Each row is a point on a landscape with many valleys, with its height.
From any point a ball takes the steepest step (drop divided by distance) to one of its 2 nearest points. It stops when none of these is lower. Distance is the straight distance between rows; heights are no part of it.
mobam: [ 34  12 -39   7 -27   9 -53 -33   5 -39  61   1  42   3  35 -27   1 -12
  -3 -14   6  27]  (h 5.50)
Porap: [  2  -9 -15  56   3  32  17 -14 -16 -35  28  -1 -13   2  29  21  53  -4
  26  22 -33 -64]  (h 4.71)
bidut: [ 35   2 -22 -28 -44  43 -35  -4   5  35 -20   4  26  -9  15  -7 -15  -6
 -54 -60 -12  28]  (h 8.40)
Kot: [  1   2 -16 -56  22   4  16 -15   2 -33  22  54   2 -56  37 -53   9  29
   2  15 -36  -5]  (h 8.46)
Togi: [-41  13   4 -22  15  -3  -7  30  11  10 -31 -25 -23  15 -52  25 -18   7
  22 -24 -24   8]  (h 8.08)
Baf: [-17 -11 -20  27 -20  38 -35 -23  23 -64  16  13  25  14 -45 -17 -47   5
 -23 -32  -6  19]  (h 5.53)
gev: [ -4 -30  16  28  17  50  13   4   5 -34  18  18  17  -3  17  31  12  30
  14  51 -53 -53]  (h 7.28)
nanad: [ 56  12 -20  -5 -17   5 -29  -5  35  -6   6  -2  35 -16  50  -6  -5 -24
  -5   2  24   8]  (h 8.53)
Nupu: [ 20  19 -22 -16  23 -33  30   6  11  52  -4  30 -24   1  24  -4   3 -25
 -12   8  48 -21]  (h 7.43)
pedip: [  4   7 -48 -32  38  23   6  13  11   7  -8  11 -39  -3  21  35  11  17
  20  23  -8 -17]  (h 5.58)
did: [-12  26   1   7 -23 -44 -36  11  32  -1  37 -17  24   3  36 -10 -24 -26
   6 -25   0  73]  (h 3.56)
Porin: [-15 -19  17  35  -7  36   1 -29 -26 -57  21  21  -4  -2 -36 -22   1  -8
   1   4 -42 -33]  (h 3.59)
Boz: [ -1  36  -5  30 -34 -31   1   9  -3  34  48  10  33   2 -11  15  -4  -2
   4  -8  75  11]  (h 5.79)
rap: [-27   5 -33 -32  38 -24   0 -16  23 -22  36  37 -19 -34  26 -35  -7  35
  14  36 -47  20]  (h 8.88)
zuvo: [ -7  13  17 -11  12  23   5  16  37 -11  -2  25  30 -24   0  -5 -44  28
   7 -15 -44  -6]  (h 4.93)
tuse: [-35   7  13  34  13 -65  14 -30 -34  33  -9 -41 -27  23  19  20   4  20
  15 -18  41  23]  (h 7.63)
tul: [ 33  35  -8 -16 -14  15 -30 -19 -25 -14  58 -36  43 -10  55   9  27  17
  33 -31 -11 -16]  (h 6.82)
kotib: [ 45  -7  12   2 -33  24 -15 -23 -60 -15  17 -27   3  17  -9 -27  34 -58
 -16 -29  26  -5]  (h 8.24)
Bef: [ 41   3   2  10  13 -17   1  -7  28  14   6  35  19 -31  60 -22   5 -24
   7  46 -25 -16]  (h 8.13)
Bazam: [ 28  -1  28 -27  -2  10  -9 -19   3 -42  -4 -16  14 -31  40   2 -12  31
   1 -24  -9   7]  (h 4.51)
vogod: [ -1  20  -2   1 -19 -55  20  36  45  44 -23  17  22  -3  19  12 -11 -39
  -9   1  50  31]  (h 6.65)
bas: [ 22 -12 -20  14  34 -28   6   5  19  38 -15  35 -28  26  18   2  22 -22
 -11  47  22 -14]  (h 7.51)
pepi: [-14 -46  -3   6  29  34  19  12  -8   0  34  -2   3 -16  50  31  23  25
   7  80 -46 -40]  (h 7.70)
ribav: [-35  36 -12 -49  17  15  31  -2 -15 -11  19  -2 -17 -38   8  -3 -14  27
  28 -33 -26 -36]  (h 3.67)
pel: [ 48  25 -14 -10 -12 -24  -5   8   7  54  12 -19  17   0  49  30  10 -16
  15  -4  59   5]  (h 7.80)
zefu: [-14  17  -7   9   8 -56   8  12 -15  46 -26 -41 -16  51 -21  14  30 -23
  -3 -10  25  -3]  (h 3.64)
zana: [-17  10 -72 -10 -12  33 -24 -24   6 -52  41 -20  -8  33  22  17  30  -4
  17 -24 -15 -25]  (h 4.50)
Lan: [ -4  34  -1  -9  -3 -11  24  43  23  61 -44  -1   4  -7 -30  19  11  -5
   3   9  28 -35]  (h 6.37)
teve: [-15  -3  25  -7  -9 -24   5   5  37 -17  -8  34   2 -34  -2 -21 -49   5
  -7  -2 -15  46]  (h 5.23)
vadu: [  7   7 -34  -5   9  30 -30  27   9  18  16   5  31  21  38  -8  26 -37
  32   5 -80 -20]  (h 6.81)
gisud: [ 41   1   7   4 -28   3 -17 -45 -47 -23  60  -3   7   6  -6 -19   7 -26
  -4 -12  46  12]  (h 8.29)
mag: [-11 -26 -29 -30  11  30 -22   7 -17  -7  18  16 -20  24  -2 -38   8 -29
   1   6 -74  28]  (h 7.65)
Ver: [-15   7   1   5  27 -31  29  -2   8  35 -44   6 -38 -12  32  25 -14  32
   9  10  51   7]  (h 7.38)
Gir: [-26   2  46  44  -3   3 -20  12   4 -18 -39 -60  18  22 -38  39   8  15
  15 -19 -21 -30]  (h 3.15)
vig: [ -1 -33  31  22  12  32  13  27  -3   2 -16  14   1 -16 -36  11  14   9
 -15  78  -2 -37]  (h 5.55)
Ritu: [-46 -10  20 -33  35   2  33  18 -20  24  22  15 -30 -34 -21   0 -29  29
  20  37 -35 -12]  (h 4.73)
vazor: [ 36 -22  31 -16 -29  45  -1 -20 -35  -9 -43   4  -2 -18   3 -11   4  -5
 -38 -38 -19   6]  (h 8.09)
bave: [ -3  17 -29 -27 -15  37 -27 -20   5 -21  14   9  35 -11   9 -27 -26  33
 -31 -65 -27  28]  (h 6.22)
Kavul: [-31 -12  -8 -21   6  48   4  16 -28 -11  19  16 -14   7 -18 -17   1  -8
   7 -16 -66  -8]  (h 7.81)
gese: [  2  17  32 -27 -23 -32  46  -5 -48  26  10 -10   7  -7 -50 -20   9 -16
 -13 -27  70  -7]  (h 1.84)
siro: [ 11   8  -1 -23 -26  57  -6  26  -9   1 -33   5  15 -12 -57  -7  -8 -11
 -29 -39  21 -12]  (h 5.51)
Dize: [-19  19  11 -12 -20 -35  25  36   0  32 -43 -10  12  17 -65 -18   3 -24
 -10  -8  22   7]  (h 3.98)
nus: [ -2  11 -33  10  20 -33  -8 -24 -24   9  23 -12 -43  53 -10 -11   9 -30
 -22 -11  39  -5]  (h 2.89)
ziva: [-17  18 -51  -2   4   6 -14 -48 -27 -43  66 -25 -28  19   7  -4  10   2
  14 -19   7  -7]  (h 3.43)
domo: [  6 -20  38  16   8  23  17  -4   0 -30 -23   7  -6 -25 -15  23   3  17
   7  23 -10 -41]  (h 5.26)
zisu: [ -2   5 -57  40  33  20 -21  17   0  17 -24 -21 -39  37  33  39  46  -6
  26  15  -4 -25]  (h 7.79)
pip: [-10  17 -33  31   6 -15 -22 -19   4  15   8 -30 -11  17  17  29  -9  14
  11 -10  45  12]  (h 7.37)
Tar: [ -4  23   5 -24   9  30  37  47  -3  43 -17  19   2 -34 -21  13   7   2
  19   6   3 -63]  (h 6.23)
nup: [ -4 -63  16 -20   8  49 -14  14  -9 -21 -20  30 -11  -3 -41  -8 -20   7
 -26  36 -36  32]  (h 4.74)
Timik: [-18  -5  14 -26  27  22  -7  12  12   5  -1  31  26 -24  22 -32 -24  40
   1  -1 -80  20]  (h 5.49)
nugo: [-20  22 -30   7  -9  10 -15 -35  -4 -37  46 -11  11  -1 -11  -7 -23   6
  12 -24  -9 -17]  (h 4.38)
kip: [-37 -41  22 -10  38  19  34  33 -35   7  18  -9 -56 -21 -22  20  12  21
   5  54 -23 -16]  (h 4.49)
gurad: [-37   0  22  14  31 -62   7 -37 -27   2  -9 -32 -58  18   0  11  -3   8
  23  -5  -7  13]  (h 7.78)
nozi: [-45   5   5  23  33 -63  39   1 -21  40 -46  -8 -37  18  13   7   0  35
  12  -6  41  20]  (h 7.49)
guze: [-26  16  12  -2 -29  -3  -5  13  26   1   7  13  28 -20 -18 -18 -54   0
  -9 -48   3  34]  (h 5.57)
Mupef: [ 23 -35  31  38  14  -8  10  -8 -28 -13  -5 -13 -45   0  21   9  48 -28
  14  46 -29 -26]  (h 2.98)
kefem: [ 63  20 -12 -42 -13   7 -16 -25 -21 -10  49  -3   3 -20  20  19   8  19
   9  -9  63  18]  (h 6.97)
ramo: [ -9 -11  59  10   5  33  -1  37  14  -3 -62 -26  24  13 -42  34  -7  20
   1 -19 -32 -14]  (h 3.46)
bap: [-12  29   4  -3  -3 -82  24   4 -24  66  33 -14  12  23  24   3   5 -24
  13 -27  36  20]  (h 2.45)
rupi: [  3 -15  33 -29 -10  55  20   8  -9 -20 -44  26  -2 -23 -61 -12 -23  16
 -36 -25   6 -10]  (h 5.32)
Sagag: [-10   5  -2 -19  -5  27   7 -42 -23 -65  31   6  -1 -23   1 -28 -12  23
  -4 -25 -25 -16]  (h 5.16)
Nug: [ 28   6   8  13 -39  33 -38  19  18   9  -8 -11  60   4  -5   6 -26 -13
 -20 -43  23  15]  (h 8.73)
Nili: [ 10  27 -32  25   4  10 -14  -1   3   9  23 -10  21  10  39  -1  27 -37
  34  -3 -44 -57]  (h 6.21)
potun: [-14 -11  29  13  -2  28   8  36 -12  -8 -21   5  -7   6 -78  -4  18   2
 -19  41 -12 -26]  (h 5.69)
miv: [  4  20   4  -2 -11 -78  -9  -9  -4  34  48 -21  14  15  41 -16  -6 -26
  15 -20  11  55]  (h 2.99)
vufo: [ 41 -10  10  17   7   7  11   4 -22  -7 -24 -24 -39  -4  17  31  51 -20
   8  18  16 -39]  (h 3.58)
Nifi: [  1 -24  22   7 -23 -47   2 -11  16 -11 -23   1   7  13 -23 -18 -19 -30
 -15  -4  20  56]  (h 4.40)
ziti: [  4 -44  -6   2  46 -15  12   3  11  30  20  32 -31   8  21  -2   1  -3
 -18  88   0   8]  (h 7.64)
lod: [ -5  -2  16 -36  31 -19   1  17  14  31   7  22  -4 -25  26 -26 -14   3
  23  27 -55  18]  (h 5.98)
zir: [ 27  -5  30   8  19 -35  35 -24   0   9 -28  15 -21 -43  45   4   2  15
  13  32  11 -22]  (h 7.00)
sagi: [ 25  14 -19 -32 -15  25   9 -44 -36 -46  50   5  -6 -31  -7  16  -7  34
  -2 -12  65 -13]  (h 6.62)
fil: [-44 -23  -7 -38  13  63   3  48 -18 -18  -5  -1 -31  18 -57  15   7   7
   4 -20 -53  12]  (h 7.95)
Mita: [ -6  -2   6   1 -19 -41  23  -2  15  -4 -20  -4   0   8 -50  -4  -8  -4
 -29   3  57  24]  (h 4.19)
dipu: [-13  20 -26  40  -6   6 -17  33  69   7 -12  13  22  -3 -27  25 -28   6
  -1   9  22 -14]  (h 6.93)
Lidib: [ 52  14 -30 -38   7  10   1   8   4  25  -5 -22 -12   2  29  23  25 -32
   4 -12  38 -18]  (h 7.92)
Rupa: [-18  14  -4  81  12 -12  -5   6  -8  20 -32  -3 -23  37 -15  -9  41   7
 -12  44  22 -42]  (h 7.52)
Lukiv: [-50  30   2 -25  22  10  14   8  21  -3  19  17   1 -27 -17  -2 -52  41
  28 -19 -47 -11]  (h 4.42)
topa: [ 24 -18  21  45 -14  34 -35  18  13   3 -27   9  46  14 -14 -10   7 -32
  -4  14 -41 -28]  (h 5.33)
suber: [ 32  16  12  20  -5 -21 -35 -36   6 -28  46 -24  23 -22  53  34  -6  51
  20   3  22  26]  (h 8.99)
defuv: [-25  14 -19   6 -16 -28 -37   9  45  -9  19 -18   1  19 -19  40 -37  12
  -2 -18  54  63]  (h 4.20)
romon: [  5  12 -43  -9 -23  10 -42 -24   9 -22  37   6  21   4   4 -47 -27 -17
 -23 -45 -14  46]  (h 5.84)
nobig: [-34 -14 -19  -4  -3  62 -19 -14  26 -74  24  12  19  58   7   2  14  42
   3 -25 -77  -2]  (h 6.33)
Vupiz: [ -7  21 -11 -30 -30  27 -16  12   7  -1  19   2  29 -14 -41   3 -51  11
 -10 -55  41  22]  (h 5.80)
Zad: [-12   8  20  59 -14 -83  31 -11  12  32 -12  -7  23   0  32  12   5 -20
  13  19  26   9]  (h 7.27)
netis: [ 24  18  36 -51 -10 -31  24   5 -16  45 -16  -3  10 -42  49 -35  -8 -15
  14 -31 -12  11]  (h 5.46)
rogap: [-17   7  10 -33  -8 -10 -19  15  -4  16 -27 -38  -3  15 -23   2 -19 -19
  16 -57 -14  35]  (h 8.15)
rufam: [ 54  12  19  -2 -23  -5 -45  -6  16 -16  21 -20  47  -7  54  20  -5  13
  12 -12  12  36]  (h 8.72)
tufif: [  3 -16  70 -15 -21 -27  24  -3 -23  -5 -61 -39  12 -13 -25  19  -5  12
   6 -24  18  16]  (h 4.85)
nepeb: [ 15  -3  42 -38 -19  -7  28   1  -5  30 -38  24   2 -44  18 -37 -28   0
 -16 -25 -12  33]  (h 5.18)
det: [  4  36 -23 -35  -4 -10 -15   0 -14  25  34 -34   1  11  20 -25   3 -40
  21 -37  -6  -6]  (h 6.08)
Gole: [ 11 -35   2 -24   5  37 -17  13  33 -28 -27  35   5  -9 -14  -8 -40  23
 -17  12 -30  43]  (h 5.01)
Kogo: [ 19 -27 -38 -18  -9  41 -13 -38  14 -79  23  35   2   4  20 -17  18  11
  -9  28 -22 -14]  (h 7.36)
toba: [ 25  12  -5 -35  29  35  -8  14  63 -30 -26   7  48 -15  52  20  -7  59
  -1 -30 -24  10]  (h 6.32)
roded: [ 14 -35  36  -6  25 -34  35 -19   7  -4  -6  39 -35 -30  17 -13 -16  12
   2  59  -5  12]  (h 6.73)
lak: [ 22 -17  10   8  -4   7 -18  -8  12 -17 -23  -4   4  10  -7  -9  -4 -27
   2   4 -14   1]  (h 5.00)
nam: [-12 -36  52  19   8  13 -23  37  21  22 -42  -2  31  18  -8  11 -26   5
   6  13 -70  28]  (h 4.14)
gofir: [-27  23 -23  10  -4 -42  -1  14  45  13  12  14 -16   2  25  30 -31  13
 -21  -2  77  63]  (h 4.53)
sira: [-21   6  11  24  -1 -32  15 -22  -6  -3  -4 -17 -17  -1 -35  -2  -9   6
   0   4  31  -8]  (h 4.43)
pobem: [ 13 -11   0  10  25  -6  16  -2  23  14 -33  25 -30 -26  21  27 -11  32
   9  43  25 -10]  (h 7.23)
gimiv: [ 14 -23  49   8  -8 -57  37 -17  -2  -1 -53 -25  -4 -10  -2  26   3  19
  -1  15  46  18]  (h 4.60)
Bov: [ -3   7   1  51 -22  10 -25  19  14   4 -23  -8  21  29 -56 -20  15 -37
  -1  16 -11 -32]  (h 5.56)
Lesag: [ -41  -11    0  -29    3   47   -1    4  -37   32   16   27   -8  -12
  -18  -33   -9   12  -25  -28 -101    7]  (h 7.99)
sutor: [-42  30 -12  34   5  -4  19  40  12  46  -6  30   0   5 -69 -17  -2   6
  -2  40  11 -38]  (h 5.94)
Seg: [-55  33 -12   5   7   0  17  24   2  33  12   8   0  -1 -73 -19 -19  -6
  15  -9 -12 -37]  (h 5.88)
livek: [-10 -51  37 -17  18  46  17  62 -22  -9 -16 -21 -36 -14 -36  29  30  13
  -5  42 -19 -14]  (h 4.24)
Bigor: [ 19   5  25  41 -57 -17 -33  19   4  18   4 -19  71  10  -7  13   1 -25
   4 -19  36  24]  (h 8.80)
div: [-41 -10  13 -16  21  45  -6  42  13  -6 -16   0   1  11 -60  19 -27  27
  10  -6 -45   1]  (h 8.01)
meger: [ 23   1  27 -40   7   1  11 -12 -22 -22 -12 -32 -27 -23  19   7   7   3
  15 -27  -3  -6]  (h 3.75)
lalef: [-38  17   3 -11  11 -71  43  31 -13  50 -36   2 -17  41 -57 -10  20 -15
 -14   1  15   1]  (h 3.83)
modon: [  6  13   1 -42  23  23  -4 -19  22 -63   9 -14  36 -25  46   8  -3  68
   4 -37 -20   9]  (h 5.44)
gesu: [ -5   7 -37 -25 -15  44  18 -35 -13 -68  37   3  -5 -19   6   2  14  23
   6 -17  14 -34]  (h 5.93)
nipan: [ -7   7  10  91 -15 -57  10  -7   7  25 -29  -8  17  29  -3   1  24  -3
 -13  37  31 -13]  (h 7.42)
tupo: [ 37   0  11 -24 -27  49 -31 -16 -42 -13  -3 -30  18   1  25   6   9   3
 -24 -63 -15  20]  (h 7.91)
Sude: [ -4   5 -40  38  19 -58 -18  -3 -13  36   3  -6 -15  73  10  -1  14 -14
 -30 -15  63  10]  (h 3.18)
ketal: [ 28  21   0  12 -34  -2  -4   7  -2  10   7 -15  33   6 -41  19   7   3
 -15   1  87  -8]  (h 5.81)
fid: [-33   0 -49  -3   5  16 -45 -30  20 -71  26  -7   2  34  -3 -15  -3  15
  11 -26 -63  16]  (h 5.99)
zadaf: [ 32  23 -10 -33 -32  37   2   9 -23   8   1 -12  18  -6 -50  -2   5 -20
 -19 -25  75 -18]  (h 5.66)
batu: [-13  12   5  29 -21  -2  17  16  13   2 -22  17   5  -3 -80 -24  -3   4
 -21  26  26 -33]  (h 5.83)
tise: [-18 -72  32 -21  15  77   2  47 -15  -8 -12 -10   0  -3 -33   9  -6  14
 -40  42 -36  13]  (h 4.52)
gulab: [ 19 -56  49 -11  12 -20  12   1   0  17 -22  21  -8  -9   5 -21  -2 -19
   1  65 -29  34]  (h 6.52)
zufu: [ -3   4 -64  -4  32   7  -3   5  38  12  11  42 -24  -3   9   7 -15  11
   5  45   7   2]  (h 5.21)
vut: [  6 -26  53  47  -1 -28  10 -18 -28 -17 -35 -24 -29  20 -19   0  40 -36
   4  31 -13 -15]  (h 2.46)
bedo: [ 35  14 -39  -6 -26  63 -44   5  16  12   4  -6  61  15  15  -2 -10 -11
 -27 -60 -13   1]  (h 8.58)
Lon: [-22  -4  21 -16  -4  43  30  10 -33 -34  -7   5 -27 -20 -70  -7   3   0
 -12 -26   2 -32]  (h 5.13)
Podi: [-18  32 -24 -20  21   0  31   5 -19  36 -15  -3 -45  -5 -18  13   1  24
  -5 -22  70 -17]  (h 2.01)
Gos: [ 48   2   7  37 -16 -24  -2 -24  32   5   5  15  19 -16  47  -8   2 -39
  -2  32  23 -15]  (h 8.35)
Zuver: [ -4  10 -11  15 -33 -44 -32  11  23 -11  42   4  25  30   0  10 -24 -36
 -14 -16  45  78]  (h 3.93)
Milek: [-21  31 -25  39 -12 -12 -22   4  28  15  16 -24  25  10 -18  21 -19   4
  13 -13  27 -17]  (h 7.12)
Lito: [ 41 -17  -5 -18 -38  27 -27   0   1  51 -54  12   9   6  -6 -14   2 -44
 -48 -33 -12  32]  (h 8.27)
zipan: [-10 -27  34 -16  18   1   4  16 -25  37   6  12  -9  -4   2 -26  -2 -25
  10  40 -57   6]  (h 6.27)
Timu: [  3   9  16 -45 -20 -59  42  10 -39  53   5 -10  16  15  -9 -22   0 -35
  -5 -38  45  29]  (h 2.08)
tuku: [-44 -23 -21  -3  40  19   0  20  22   4  16  18 -10  -6 -15  34 -31  51
  13  58 -30  -2]  (h 7.85)
fas: [ 31 -11  12   4  -8  -1  -6 -52 -36 -36  22   8   0 -19  38 -62  21 -23
  -4   0 -45  -1]  (h 4.67)
kero: [ 12 -10  39 -24  -5 -46  24 -34 -35   0 -11 -35 -29  -6   9   9   1   0
   6 -12  34  15]  (h 4.26)
toge: [-42 -42  -9   1  52  -2   7  14   4  27   4  14 -43   0  -9  22 -22  37
  -3  79  -2  20]  (h 7.75)
rig: [ 45   8  -6  -8   1 -18   8 -40 -44   6  48   5 -23   2  22  10  12  12
  -8   0  84   8]  (h 7.14)
nutu: [  0  15   7  40 -27 -45  12  -4  17  20  20  16  25   5 -18 -27  -6 -42
 -16  -1  45   0]  (h 5.62)
rut: [ 18 -11  81   0 -35  -7  16 -21 -52 -10 -19 -37  24 -24  -1   0  -5  12
   1 -31  12  -1]  (h 5.06)
soron: [-46   6  23  58  12 -37  19 -19   0  10 -31 -10 -18 -15  -8  11 -17  45
  13  15  24 -16]  (h 4.72)
vit: [-36   3   6 -22  22  14  27  10 -10  -8  -4  13 -37 -19 -60  11 -20  27
   8   7  -3 -24]  (h 4.94)
vikin: [ 46 -20  25 -10 -40  16 -13 -20 -35  12 -34   3  -4   3 -18 -34  16 -52
 -39 -25  10  13]  (h 8.19)
bula: [-30 -17 -11  62   6  35   9 -16 -19 -44  20   9 -23  11 -31  11  31   6
   6  38 -23 -48]  (h 4.02)
fabut: [ 45  -8 -31 -10  -9   1 -37 -50  -1 -49  27   3  12   4  43 -52  13 -28
 -12   0 -15  22]  (h 5.14)
rit: [ -6 -25  54 -27 -12 -22  34  17  18   6 -49  33   4 -33 -14 -20 -38   7
  -6   2  -6  44]  (h 4.92)
Remuz: [ 35   9 -12  -8  23  -2  -1  17  42  22 -13  19  17 -36  66  16   3  16
  21  43 -34 -23]  (h 7.76)
Sabak: [  4  23  14 -26 -13 -10  35  11 -31  22 -21 -34 -20  -1 -43  17  28   4
 -20 -15  76 -16]  (h 1.51)
par: [ -4 -14  -8   1   6  54   0  -7  16 -58  13  16  25  18  24   8  18  28
   6   4 -63 -32]  (h 6.80)
peg: [ 24   9 -42  -4  -2  11 -45  11  22  28   8  21  22  13  44 -49  15 -48
   8  -1 -64  15]  (h 7.20)
zud: [ -8   6 -30  17  20  -6  14 -32 -32 -18  37  -8 -49  20   0 -14  26 -36
   5  -1  -1 -29]  (h 2.28)
gar: [ -1 -24  -6  26 -16  47 -24   3  38 -35 -15  51  20  -2 -44 -24 -42   1
 -32   1 -10  20]  (h 5.31)
lika: [ -5  35 -18 -45  13   3  34 -15 -25   8  21 -10 -34 -32   5   6  -5   7
  14 -27  30 -29]  (h 2.75)
nasod: [-23  -8  46  65 -14 -39  -3 -24 -14 -12 -33 -46  -1  21 -29  15  18  -4
  10  13  -8 -18]  (h 2.80)
Divu: [ -6  17 -22  44 -14 -48  -8  10   8  26  -8 -24   7  56 -33   5  23 -13
 -25   5  61   6]  (h 3.41)
Losut: [-19 -35 -53 -20  17  40 -16  26  12 -37  13 -18 -49  49  -5  36  43  -6
  19  11 -56   7]  (h 8.12)
nul: [-10 -14  57  -1   1   7  -9  29  24  14 -62 -18  29  10  -6  26 -30  26
   6 -41 -52  30]  (h 3.80)
fekam: [  9 -10  53  18 -48   6   6 -30 -40  -3  -5  -1  31 -21 -23 -34 -14  -7
 -26 -34  19   9]  (h 5.25)
vek: [ 26   1 -33 -23  -4  20  -6 -22  21 -44  20  39  23 -24  49 -32  23  11
   5  11 -38 -26]  (h 7.87)
tep: [ 24   0  -3  24   1 -46  26   5   8  35 -29  21  -4  14   7  -1  17 -12
 -38  17  80 -12]  (h 7.35)
dod: [ -5  10 -34  42  23  20   8  -2 -12  26  27  17  -7   1  39   6  41 -24
  26  37 -35 -67]  (h 5.54)
Mukam: [  6  28 -18  10  15 -26  -3 -11 -24  60  15 -23 -10  14  54  28   6  14
  19 -14  58   9]  (h 7.61)
zavor: [  6  10 -10 -33  23  34  29  29  -6  15  -5  12 -21 -30  24  25  21   7
  31   9 -20 -51]  (h 5.96)
Bapid: [  4 -17  15   3  21 -67  28 -30   4   8  -1  21 -39   5   9 -19  -6 -12
  -7  24   7  22]  (h 6.92)
Lar: [-22  -3 -62  15  -1  17 -42 -26  31 -63  31   9  -4  32 -30 -11 -26 -14
   1   1 -20  16]  (h 5.76)
Mena: [ 15 -15   0 -23  -6 -16 -22 -23   3 -25  -7 -14 -10  11  -1 -17 -21 -12
  -4 -16  -1  47]  (h 4.69)
Nobo: [-34  37   5  35 -23  -7  -4  29   6  31 -14 -20  36  16 -58 -14  -2 -26
  13 -17  -9 -33]  (h 5.72)
zeru: [-33 -18 -46 -39  33   2 -15 -12  33 -55  27  24 -11  -7  24   0   7  57
  16  34 -54  16]  (h 8.71)
nofe: [-20 -20  37 -11 -13 -66  36  15  32  -1 -44  14  -1 -16   4   7 -30  -8
  -7   7  19  70]  (h 4.66)
Nodar: [  2   0   7  22 -19 -28   7  28  56  11 -24  25  19 -16 -10  11 -17 -17
 -13  20  33  13]  (h 6.77)
Vuvaz: [ 11  34 -63 -26  -9  22 -31 -15 -12 -18  54 -40  15  11  56  30  40  13
  26 -29   4 -25]  (h 5.82)
moda: [  2   5 -30  61  17  30 -10   8  -2  15 -23  -2 -23  19   8  22  42  -2
   4  40  15 -52]  (h 7.66)
lomu: [  4  -8   6  11   2   3   8 -41 -23 -25  27  29 -13  -6  -8 -59  -3 -35
   4  16 -37 -12]  (h 4.15)
zetab: [ 32  10  -5  -9 -20  28  -7 -37 -43 -48  45 -28   7 -11  41  -5  37 -12
   7 -18  -2 -26]  (h 7.34)
lanep: [ 22  -7  22 -32 -20 -26  -7  18   1  39 -54 -21  12  17   6  -9   0 -44
   1 -32   0  46]  (h 8.25)
mupu: [ -4  18   4 -24 -12  49  -9  -4   5 -36  16  -5  35 -17 -14   5 -45  45
 -16 -62   9  14]  (h 6.10)
Zik: [ 20 -14  25   7 -21  17 -27 -47 -49 -69  22 -42  -2   4  23 -14  21  -8
   1 -29 -24   5]  (h 7.60)
Vesi: [-18   2   9  35  21 -94  24 -20   1  35  -1   3 -24  23  46   0  -3 -11
  -2  10  13  34]  (h 7.09)
tum: [ 21  -3  -5  22   4 -53  15 -18 -32  29  17  16 -10  31  28   0   7  10
 -34  -6  97  11]  (h 7.26)
kinip: [ 15  17  17 -35   0 -10  15   0 -32  28  -1 -19  -4 -19  39 -30  16 -38
  27 -33 -32 -17]  (h 5.73)
mepe: [ 45   2  28 -18 -30  18 -44 -22 -52 -25  29 -41  16  10  16  15  14   2
  18 -36   3  26]  (h 7.77)
Tovun: [-11  32  -8 -12  -1 -27  13  50  42  62 -28  -2  18 -15   4  21 -18 -15
  21 -15  17  -1]  (h 6.51)
feg: [-12   8 -49  -4  26 -10  11  23  40  28   3  48 -29  13 -33  -6 -18  -7
 -17  21  39   1]  (h 4.98)
Nime: [-26  22 -54  23  17 -17   2  11  41  17  10  32 -27  14  -6   4 -33  17
 -30  -4  80  24]  (h 4.79)
gami: [-37 -48  13   3  33  28   6  27   8  16  18 -14  11 -17   2  21 -23  23
  -6  86 -33 -22]  (h 7.98)
pes: [-15 -31 -45  13  35  30 -19  12   2  -6   7 -12 -50  31  21  45  38   7
  24  45 -38   1]  (h 7.97)
ditin: [ 22 -19 -16   2   6  -8 -40 -11  -2   5   2  11  -3  29  24 -52  11 -55
  -5  10 -60  31]  (h 7.44)
tana: [-26 -25 -40 -45  18  26  -6   9   9 -58  24   6 -40  14  20  12  39  35
  25  15 -58   0]  (h 8.38)
dob: [  5  11  37  35 -38 -10  10  -7  -5  10  -8  -1  44 -22 -19 -23 -11 -26
   2  -8  16 -29]  (h 5.45)
tedir: [ 26 -24  21   2  15  28  18  50  -9  -1 -33 -19 -45  -9 -17  32  54 -14
   6  23  -5 -27]  (h 3.97)
Kize: [ 24  17 -20 -19  23  25   4  11  54 -21  -7  20  40 -31  57  29  -4  47
  18  10 -30 -32]  (h 7.10)
mobeg: [-23  -5  38  39  17 -15  10   7  11   9 -38 -13  -9 -15 -14  38  -8  36
  21  26 -15 -29]  (h 4.95)

Where does a ball stop that starts at each point below?
rufam -> meger
Nodar -> Sabak
Kot -> vut
lanep -> Porin
tuku -> ziva
Nug -> ziva
gami -> vut
gulab -> Sabak
zadaf -> vut
kotib -> ziva
Lidib -> ziva
